The views of a scene show one set of named points, each view turned or mirrored, shifted and resized as a whole, with a little noise and some points left out.
In the rows, 128 means zero.

Scene 1
View 1
Gepet: [114 130 204 172  90 124 115  98 145 119 105 150 137 103 113 129  94 129
 158 144 111 139 101 124 151 180 151 101 122 103 153 143 153 172 121 168
 142 131 144 132 142 128 135 161 141 113 134 141 173 158 198 157 156  98
 168 124 117 134 128 146 124  92  96  90 137 146 119 102 155 152 113 144
 123]
Mozo: [156 132 161 133 101 132 141 102 146 108 105 133 142 137 133 139 125 147
 132 132 111 117 129 136 127 145 117 129 129  95 137 127 138 143 120 156
 131 147 129 142 132 125 136 135 158 108 122 118 133 125  99 162 129 116
 145 113 119 124 133 136 112 135 125 125 128 119 140 144 113 142 128 148
 126]
lom: [142 132 131 113 135 132 132 114 145 133 127 137 139 161 135 129 109 154
 164 138 104 132 107 124 109 140 142 133 129 123 153 110 123 134 101 141
 116 146 106 152 126 157 142 140 127 118 122 130 144 139  91 152 130 111
 112 134 123 109 112 130 102 142 140 130 140 122 154 175 117 111 168 126
 123]
bili: [157 135 193 153  76 128 148  94 142  97  92 135 142 110 130 142 131 135
 118 131 122 116 142 141 144 158 109 115 131  76 130 138 156 160 132 170
 142 145 149 136 137 103 131 141 176  99 131 120 133 125 135 166 136 117
 174 103 119 142 144 137 121 119 107 109 119 122 123 108 125 165  90 162
 127]
kiz: [143 131 164 135 108 129 137 106 140 126 110 140 141 136 132 129 114 147
 151 135 113 130 116 126 123 149 135 118 130 105 145 125 141 152 112 157
 131 144 131 146 132 140 139 144 146 112 126 133 147 143 127 151 135 112
 136 127 120 125 121 132 116 126 128 119 132 124 140 139 125 132 129 141
 125]
kuda: [140 130 169 148 101 134 125  94 157  94 105 129 142 131 124 144 120 143
 124 131 103 117 129 142 138 161 116 141 127  88 144 144 137 143 129 158
 141 131 117 128 133 115 138 132 153 103 128 114 134 120 115 174 137 107
 166 107 116 133 139 149 100 128 102 104 133 129 127 145 126 155 141 153
 122]
Dirir: [126 131 165 146 114 132 118 103 153 115 117 137 139 136 122 134 105 141
 152 141 101 128 110 130 132 164 142 128 123 106 152 132 131 147 118 152
 131 133 117 135 134 140 141 142 136 115 128 127 152 140 133 161 141 100
 148 121 118 124 127 143 104 119 109 106 138 138 133 146 131 139 152 139
 120]
zapiv: [141 130 160 141 110 132 129 100 150 107 112 135 141 139 130 137 115 142
 138 137 102 123 122 133 128 155 126 135 125 100 147 132 134 143 121 158
 131 134 116 137 133 127 140 135 142 110 125 117 139 128 115 166 136 108
 147 116 121 125 131 143 104 129 113 110 136 127 136 149 121 141 145 143
 125]
fome: [139 130 160 144 110 134 127 100 157 100 111 132 140 135 126 140 115 144
 133 135 103 120 125 137 132 158 120 140 125  94 145 138 132 143 123 159
 135 134 111 133 133 124 139 134 147 109 126 114 138 124 112 172 135 106
 156 112 119 129 134 146 103 132 107 107 136 129 133 150 124 145 148 147
 124]
nofi: [155 132 167 147  95 135 139  93 159  81 104 123 140 128 132 147 133 143
 108 125 106 107 146 150 140 155  97 144 129  72 132 143 140 143 137 163
 143 137 121 125 132  99 135 127 170  98 126 102 119 108  96 183 132 112
 172  96 118 137 148 148 103 136 103 109 126 123 127 141 115 163 127 163
 124]
Tozov: [145 134 203 163  73 126 146  96 139 102  91 141 141 105 124 138 121 135
 127 131 122 123 132 135 147 164 120 108 129  81 133 138 157 169 131 169
 145 139 156 135 140 108 133 150 171 100 131 130 147 133 164 162 141 115
 176 107 116 146 140 138 131 108 106 105 122 128 118  96 136 162  84 161
 129]
bir: [146 133 183 149  90 129 140  98 146 105 101 137 141 125 129 140 122 139
 133 132 113 121 128 133 137 157 120 120 128  88 139 136 146 153 125 162
 136 142 136 136 137 116 136 142 160 105 128 123 139 131 134 164 141 112
 162 112 119 134 137 140 117 119 110 107 127 125 130 123 127 151 115 153
 126]
vuma: [147 135 137 103 127 119 146 123 121 172 118 152 139 158 143 118 107 154
 191 141 123 145  92 104  94 123 165  99 135 143 153  92 135 153  84 141
 106 160 132 176 127 182 141 156 127 126 116 158 162 167 122 122 128 122
  88 151 127 102  94 105 129 133 164 147 141 115 165 152 117  90 137 119
 130]
gupem: [133 129 159 143 112 134 120 100 154 107 116 132 140 136 122 135 109 145
 140 137 101 122 118 134 131 159 130 134 123 103 151 136 129 144 122 156
 133 135 113 131 131 129 140 138 138 108 126 119 143 134 120 168 137 102
 151 119 121 127 129 146  99 128 107 106 138 134 132 148 129 144 154 142
 121]
View 2
Mozo: [148 190  98 172 143  93 130 107 124 116 163 106 159 113 126 158 135 114
  82 146 149 128 102 126 161 164 132 137 162 116 129  73 165 110 116 148
 121 114 101 159 140 129 137 120  99 152 141 149 161 140 139 125  74 160
  87 148 151 118 106 153 105 113 120 109 125  75 176 123 130 132 124 126
 138]
gupem: [131 195 109 177 165 107 129 114 147 100 164  93 167 136 123 145 144 123
 113 128 161 136  84 140 160 138 119 133 147 105 105  81 145 121 135 144
 103 133  90 174 111 147 125 117  90 154 146 128 145 104 143 128  74 152
  88 150 163 151 127 165  77 109 127  99 134  83 198 129 152 144 120 137
 121]
vuma: [114 143 138  63 159 110 144 103  63 152 105  91 138 176 118 172 140 133
 143 103 103 142  84 180 168 117 103  72 183  96 178  34  96 189  84 103
 198 133 172 122 112 162 123 172 115 142 137 131 151 140 167 179 131  96
 120 133 160 108 120  81 156 112 129 170  89  94 192 140 134  78 177 117
 145]
zapiv: [138 191 105 176 161  99 131 113 141 109 165  99 163 134 120 151 140 115
 103 132 156 136  91 135 162 149 122 133 150 111 111  79 152 119 130 150
 106 125  98 164 120 139 126 121  97 154 144 134 148 118 139 129  76 153
  89 148 158 140 121 161  86 112 127 103 126  77 194 126 144 139 121 130
 127]
Dirir: [126 193 106 158 170 104 126 109 144  96 155  88 166 143 126 144 139 128
 129 125 157 143  82 151 166 132 114 126 147 103 112  87 132 136 137 144
 114 121  97 164  94 148 120 115  81 151 153 120 147  97 147 136  80 148
  95 151 172 151 131 157  77 109 125 110 122  82 197 125 157 140 124 135
 122]
fome: [138 202 101 189 157 103 131 110 152 101 167  99 166 126 124 147 141 117
  98 136 163 133  95 128 163 151 125 138 146 110 103  83 155 107 132 153
  99 124  87 173 117 137 130 109  93 156 144 142 153 114 137 123  71 162
  87 150 156 146 122 169  81 113 128  99 131  75 192 128 143 143 112 128
 124]
nofi: [158 223  73 217 135  79 127 110 163  93 194 114 170  81 128 141 132  98
  62 169 177 124 107 106 157 184 147 178 143 117 102  96 196  75 138 177
  82  97  64 176 146 114 135  88  81 152 152 151 168 130 123  92  46 189
  76 157 145 130 100 186  77 112 109  78 134  60 165 112 135 163  94 133
 134]
Tozov: [138 209  54 131 136  66 123  95 148  75 166 105 168  75 133 110 130 106
 122 200 162 143  73 148 152 161 141 179 163 103 140 117 159 122 155 177
 134  59  80 137 113 110 122  83  47 140 212 113 184 112 123  69  37 177
  77 163 175 124  97 152  69  98  73 128  99  69 145  91 146 157 114 142
 144]
lom: [126 167 136 149 169 121 140 112 104 138 138  94 153 173 113 180 144 127
 106  94 134 137  98 139 174 130 112  85 157 107 127  37 127 140  94 119
 135 158 136 165 121 158 128 155 127 154 111 145 136 130 158 171 115 120
 105 139 149 133 126 127 121 120 148 119 125  84 210 148 134 103 148 117
 124]
kuda: [145 204  90 194 154  94 130 111 156  94 176 101 166 110 124 144 140 113
  93 146 167 136  95 125 160 160 133 153 144 113  99  94 165 103 140 160
  92 114  77 177 122 134 126  99  84 157 151 135 152 116 130 111  62 170
  82 156 158 143 118 176  70 109 121  91 134  72 185 121 145 156 106 137
 123]
Gepet: [114 202  76 107 169  87 117 101 159  65 150  80 177 119 131  98 135 123
 177 168 158 161  43 182 156 121 117 149 153  89 125 131 111 163 177 161
 131  80  80 143  62 141 110  89  32 143 226  85 170  72 134  98  51 155
  82 160 195 162 125 154  50  90  87 137 101  90 178  93 176 159 124 156
 128]
bir: [141 201  80 157 146  81 128 103 140  98 165 102 165 104 129 134 135 107
 109 167 159 141  86 140 156 156 133 157 155 103 126  92 157 116 136 161
 120  90  89 153 120 123 125 101  75 150 176 132 169 122 130 101  56 168
  82 155 165 129 105 155  84 105 101 114 114  71 170 111 147 146 120 138
 137]
View 3
Mozo: [109 153  97 113 121 133 110 134 133 111 140 132 135 112 129 132 108 132
 113 128 128 127 153 158 122 115 149 131 137 100 124 113 103 119 151 131
 127 115 127 127 141 108 132 115 141 116 121 155 144 106 119 140 115 130
 138 135 166 127 120 144 118 127 125 136 118 125 129 149 104 140 113 155
 125]
Tozov: [ 92 143 144 129  98 133 117 121 137 113 150 139 151 101 132 121  96 127
 133 128 101 111 161 167 124 104 155 136 173 118 103 100  71 112 169 131
 142 101 136  85 138 106 150 128 143  93 136 139 146 116 140 181 136 110
 144 127 202 160  91 155 123 144 130  94 107 136 155 123  92 143 103 168
 176]
Gepet: [108 130 180 147 108 128 122 121 142 117 134 135 147  99 135 118 120 122
 125 133  73 119 156 153 131 103 149 152 186 126  87 117  92 128 174 130
 131  97 153  62  86 117 107 140 153  79 122 122 143 102 140 149 155  92
 144 121 212 142  98 173 134 153 121  94  94 136 165 110  99 126 114 142
 153]
nofi: [ 90 166 104 122  90 139  93 146 131 102 142 132 147 104 123 126  73 149
 115 135 136 119 172 180 123 114 170 127 139  91  89 105  85 105 188 127
 137 112 119 134 156  87 133 115 142 120 135 171 163 108 105 169 112 130
 132 131 178 138 112 144 106 142 115 107 104 143 134 159  89 156 102 172
 149]
bili: [ 95 155 123 124  98 134 109 128 134 112 151 138 147 103 131 125  90 132
 128 129 115 116 161 173 121 110 159 128 160 112 108 103  70 107 167 130
 141 107 129 107 151 101 154 120 141 106 135 151 150 116 129 177 124 120
 142 128 192 153  97 150 117 139 129 104 110 137 147 137  90 148 100 172
 168]
Dirir: [113 148 132 131 121 128 112 132 138 107 125 129 131 109 129 128 121 130
 109 134 108 129 156 151 128 108 150 145 152 105 103 124 120 131 163 133
 122 110 138 104  99 110  97 123 150 106 112 141 147  92 119 120 132 118
 137 131 177 116 121 161 127 139 114 130 102 130 140 136 108 129 118 138
 113]
fome: [107 155 118 127 110 132 104 137 138 107 134 130 137 111 127 127 103 137
 109 132 119 126 163 160 126 111 153 139 144  98  99 119 105 118 172 131
 127 113 129 117 123 102 112 121 145 113 123 154 152 101 114 139 125 124
 133 134 180 123 118 153 115 139 115 118 103 133 139 147 103 140 110 154
 129]
kiz: [115 143 115 120 132 127 121 129 139 117 133 134 127 113 135 130 124 122
 118 128 112 126 148 146 122 111 140 140 151 111 126 122 110 126 142 137
 121 111 134 107 118 120 121 121 145 103 114 140 139 106 132 127 127 121
 142 132 176 126 117 153 126 128 127 137 119 124 137 132 114 128 118 144
 121]
kuda: [106 153 117 130 110 132 100 140 134 104 132 129 137 111 124 128 100 141
 109 137 120 127 161 162 125 110 155 137 146  95  93 119 110 118 175 128
 126 110 129 118 117 102 106 119 147 114 120 154 155 100 112 136 128 123
 132 134 175 121 122 153 118 144 110 122  99 134 139 147 102 139 112 151
 122]
gupem: [111 149 121 132 118 129 105 140 137 106 128 128 132 109 125 128 111 136
 108 138 116 127 159 152 123 109 152 142 143  98  98 125 119 127 169 131
 120 113 132 116 108 108  97 124 151 112 116 150 149  97 112 124 129 119
 137 133 174 115 123 159 121 141 113 130  99 129 137 146 107 136 118 142
 115]
vuma: [142 126 102 103 176 115 149 115 140 132 131 134 107 126 152 139 181  98
 114 118 105 131 118 113 121 110 106 143 150 127 184 125 132 140  87 146
 106 114 145 104  99 149 125 124 143  97  93 120 111 101 158  92 130 120
 155 139 162 111 135 148 142 101 146 182 148  98 130 122 134 104 134 117
  90]
bir: [103 149 125 126 108 134 111 130 135 112 140 135 138 108 132 127 104 127
 119 130 117 119 158 161 126 108 149 136 154 109 108 108  90 114 166 128
 131 109 133 107 132 108 132 122 143 104 126 148 151 107 123 155 125 120
 138 130 184 139 107 151 121 136 125 113 110 134 143 135  98 141 110 159
 146]
View 4
zapiv: [132 124 134 109 105 166 138 155 129 113 111 138 144 115 118 152 142 118
 149 141 102  86 114 132 136 139  81 114 149 178  95 133 141 138 116 139
 121 123 115 113 126  94 100 157 111 101 127 132 107 130 132 129 127 124
 130 164 117 138 114 127 150 106 144 137 146 121 155 126 133  99 141  83
 130]
nofi: [136  83 139 100  92 193 116 139 120 128  75 140 138 107  78 164 108 111
 152 166  77  68 109 143 118 143  69 109 132 172  75 184 139 145 150 131
 132 115 107 101 111  90  68 197 137  94 147 143  75 135 130 152 126 129
 111 172 111 142 127 115 128 110 129 145 121 108 116 116 123  88 167  53
 131]
bir: [142 122 133 115 114 178 128 140 121 124  89 124 141 128  91 156 128 111
 143 161 105  79 105 135 126 118  77 123 136 170 103 172 142 135 144 140
 128 119 123 110 102  77  88 163 112 113 126 131 100 125 144 151 118 112
 123 157 111 149 128 111 144  96 145 146 136 112 154 134 148 102 152  93
 138]
lom: [114 155 114 119 105 137 148 169 140  99 126 149 152 110 143 140 170 139
 163 114 109 121 130 118 155 150  87 131 154 177  95  71 137 136  77 138
 124 129 118 112 135 109 138 112  93 118 126 114 128 130 128 101 116 118
 134 158 116 122 104 142 148 108 165 135 161 131 165 136 116 106 115 114
 139]
Tozov: [150 121 140 123 123 190 120 127 111 139  72 104 133 143  70 156 116 101
 127 181 117  55  97 138 116  97  76 127 135 160 111 213 136 132 174 147
 135 111 133 111  85  65  78 171 116 119 121 130  96 118 156 170 119  99
 125 150 114 160 143  94 147  85 140 150 135 104 165 132 164 106 163  98
 142]
fome: [134 116 134 103  98 165 137 154 127 115 107 145 149 110 113 152 135 118
 150 149  98  78 112 134 132 142  81 111 147 183  91 143 146 141 125 139
 118 124 110 118 131  95  99 168 114  94 126 136 101 132 134 132 130 129
 131 168 117 141 114 125 149 106 139 131 140 122 149 127 132  93 141  76
 128]
Gepet: [158 151 146 128 134 164 151 139 121 129 106 101 144 153 107 149 142  92
 117 179 143  47  95 136 122  83  84 109 159 182 138 206 155 129 163 167
 114 118 129 133 108  53  97 157  92  92  89 138 116 114 164 167 132 108
 149 142 128 170 124 102 188  74 143 133 151 124 213 138 191 101 145 117
 129]
gupem: [135 126 135 108 103 164 144 161 134 112 115 139 152 117 123 148 144 117
 148 143 107  81 113 134 133 138  84 111 153 186  99 139 147 140 114 145
 117 126 111 121 134  89 104 161 109  91 122 141 109 127 134 134 134 126
 135 167 120 144 110 130 159 104 141 132 148 128 166 128 137  95 137  84
 125]
kuda: [137 103 143 105 100 173 133 150 125 118  99 139 148 114 103 154 129 112
 147 154  95  71 108 136 127 135  77 109 145 181  86 163 145 144 133 140
 124 121 109 116 125  91  88 179 121  93 129 142  96 133 135 140 128 127
 128 168 115 147 115 124 146 104 134 136 136 122 147 125 134  90 152  69
 127]
Mozo: [127 120 124 110 108 168 129 149 127 115  93 137 142 114 100 154 137 127
 153 141  96  96 120 133 135 141  76 131 136 164  87 133 136 135 122 131
 134 123 121 101 110  93 101 152 117 119 138 127 100 132 133 131 117 118
 120 163 110 134 126 122 130 108 148 145 140 115 137 126 121 104 146  88
 142]
kiz: [133 138 125 120 118 159 136 146 126 121  98 124 141 130 108 148 146 119
 142 147 114  87 115 127 133 118  78 129 141 165 109 141 136 135 130 142
 132 121 127 110 107  83 107 140 102 122 122 124 115 121 144 138 116 109
 130 148 114 144 126 114 148  96 151 143 151 119 170 136 148 107 141 108
 143]
bili: [146 111 137 118 114 192 116 127 112 131  67 117 136 130  68 162 115 109
 141 172  99  68  99 137 120 114  71 125 127 154  99 198 134 134 164 139
 137 113 125 103  85  74  74 171 121 120 137 134  86 126 146 163 115 106
 116 154 111 149 141 100 131  93 141 152 128 103 143 127 147 100 167  82
 141]
View 5
Mozo: [128 146 148 151 119 136 115 133  98 123 104 129 152 125 132 103 137 150
 111 143 122 103 131 115 116 146 150 111 122 152 134 112 134 105 127 147
 112 138 140 112 131 104 144 130 132 135 150 127 132 114 127 128 130 126
 128 119 112 124 133 132 138 112 117 158 126 153 126 133 140 138 126 128
 149]
kuda: [135 153 163 154 127 127  92 142 102 118  94 125 153 140 117  88 139 156
 122 138 127 112 131 101 126 156 160 115 122 150 134 103 147 104 129 146
 104 143 133 120 137 102 145 123 143 134 153 115 135 121 113 137 134 136
 128 110 117 118 139 126 139 105 109 159 134 156 133 132 146 149 129 138
 146]
kiz: [122 136 150 145 122 127 124 137 114 110 106 140 157 124 130 113 127 145
 122 142 110 114 123 116 119 132 153 115 120 138 128 115 126 116 135 138
 116 134 139 116 125 114 147 129 137 128 128 126 138 108 129 137 126 136
 135 128 120 124 126 132 134 112 122 150 127 150 122 140 130 145 118 135
 151]
Tozov: [129 123 177 137 110 116  86 133 106 120  99 144 168 130 104  82 129 152
 111 156 117  82 128  99 131 142 154 132 123 146 146 100 135 132 127 126
 131 125 134 153 124 123 135 105 152 119 134 118 121 129 111 127 134 141
 135 107 108 117 145 108 136 114 102 164 112 171 126 162 127 128 125 182
 149]
lom: [120 153 128 150 130 136 150 140 116 105 109 133 145 122 150 135 126 143
 127 129 106 133 119 129 109 125 155 102 120 136 115 124 119 101 142 147
 104 146 143  89 130 104 158 148 130 137 129 132 147  92 139 144 122 131
 136 142 125 129 114 152 135 108 137 141 139 135 127 122 136 160 113  96
 156]
nofi: [137 157 167 157 119 134  78 131  88 134  91 119 156 135 113  73 148 159
 105 143 137  94 140  99 127 171 152 115 124 165 148  99 153 102 120 155
 111 140 132 123 141  96 136 118 140 136 168 115 126 132 114 120 138 128
 118  98 107 118 148 119 144 110  98 172 125 165 131 137 153 136 137 145
 148]
fome: [131 156 156 155 126 127 104 143 105 118  95 128 153 138 122  96 136 151
 125 134 123 118 128 106 123 152 158 113 122 145 128 106 144 101 132 148
 102 143 134 112 136 100 146 125 143 134 147 115 137 117 118 139 130 135
 129 114 119 123 134 131 139 103 114 155 136 153 130 131 146 151 127 127
 149]
Dirir: [127 155 157 151 131 119 108 155 118 104  96 135 156 141 119 102 129 149
 137 130 114 131 123 101 128 144 165 117 122 136 122 102 142 109 139 137
 102 143 129 114 133 107 150 123 149 127 136 111 139 112 115 151 129 145
 134 119 127 125 130 130 135  98 119 145 141 149 134 135 138 162 121 131
 148]
zapiv: [130 152 152 152 127 129 111 143 111 113  98 129 154 132 125 104 134 149
 125 136 118 118 129 111 121 145 159 112 121 145 129 110 139 106 133 146
 105 142 135 109 133 103 147 129 141 131 142 119 136 113 120 140 128 137
 132 122 119 125 132 134 138 106 118 152 135 149 130 131 141 153 123 126
 148]
bir: [127 136 165 145 119 123 100 137 106 119 101 136 162 130 116  91 135 150
 115 147 121  98 128 105 124 146 155 121 122 146 136 104 134 117 129 137
 119 132 136 130 127 114 142 119 143 127 139 118 130 121 116 132 133 137
 132 113 112 120 137 119 138 113 112 158 122 160 126 147 136 138 125 154
 148]
bili: [131 129 170 142 114 126  87 129  96 129 101 136 164 128 112  80 140 154
 103 155 124  79 133 104 127 153 151 125 124 156 150 100 139 123 121 139
 128 129 137 143 129 113 136 111 144 126 148 123 123 130 115 121 139 133
 128 108 105 119 146 109 138 117 103 169 114 168 127 152 136 127 130 167
 149]
vuma: [108 122 119 130 122 132 175 133 131 100 124 157 154 102 161 159 111 129
 126 146  89 117 111 142 104  95 151 108 116 117 110 134  91 122 146 128
 127 131 152  96 117 126 157 150 128 126 100 146 147  79 154 145 114 133
 150 160 124 130 100 149 128 120 151 132 124 132 112 136 115 153 101 113
 159]
Gepet: [127 126 179 134 123  97  93 155 129  97 100 157 173 144  98  91 115 142
 139 147 101 113 120  91 136 130 169 137 124 123 125  98 135 137 141 107
 124 128 126 151 122 129 144 104 164 108 111 106 130 118 105 153 131 156
 147 113 128 118 132 112 132 102 114 146 125 162 131 163 120 151 116 182
 149]

Which points are out of place in each view (at most two, in the order of its rows)? Write none if all are in place.
view 1: nofi
view 2: none
view 3: fome, kuda
view 4: kiz
view 5: Dirir
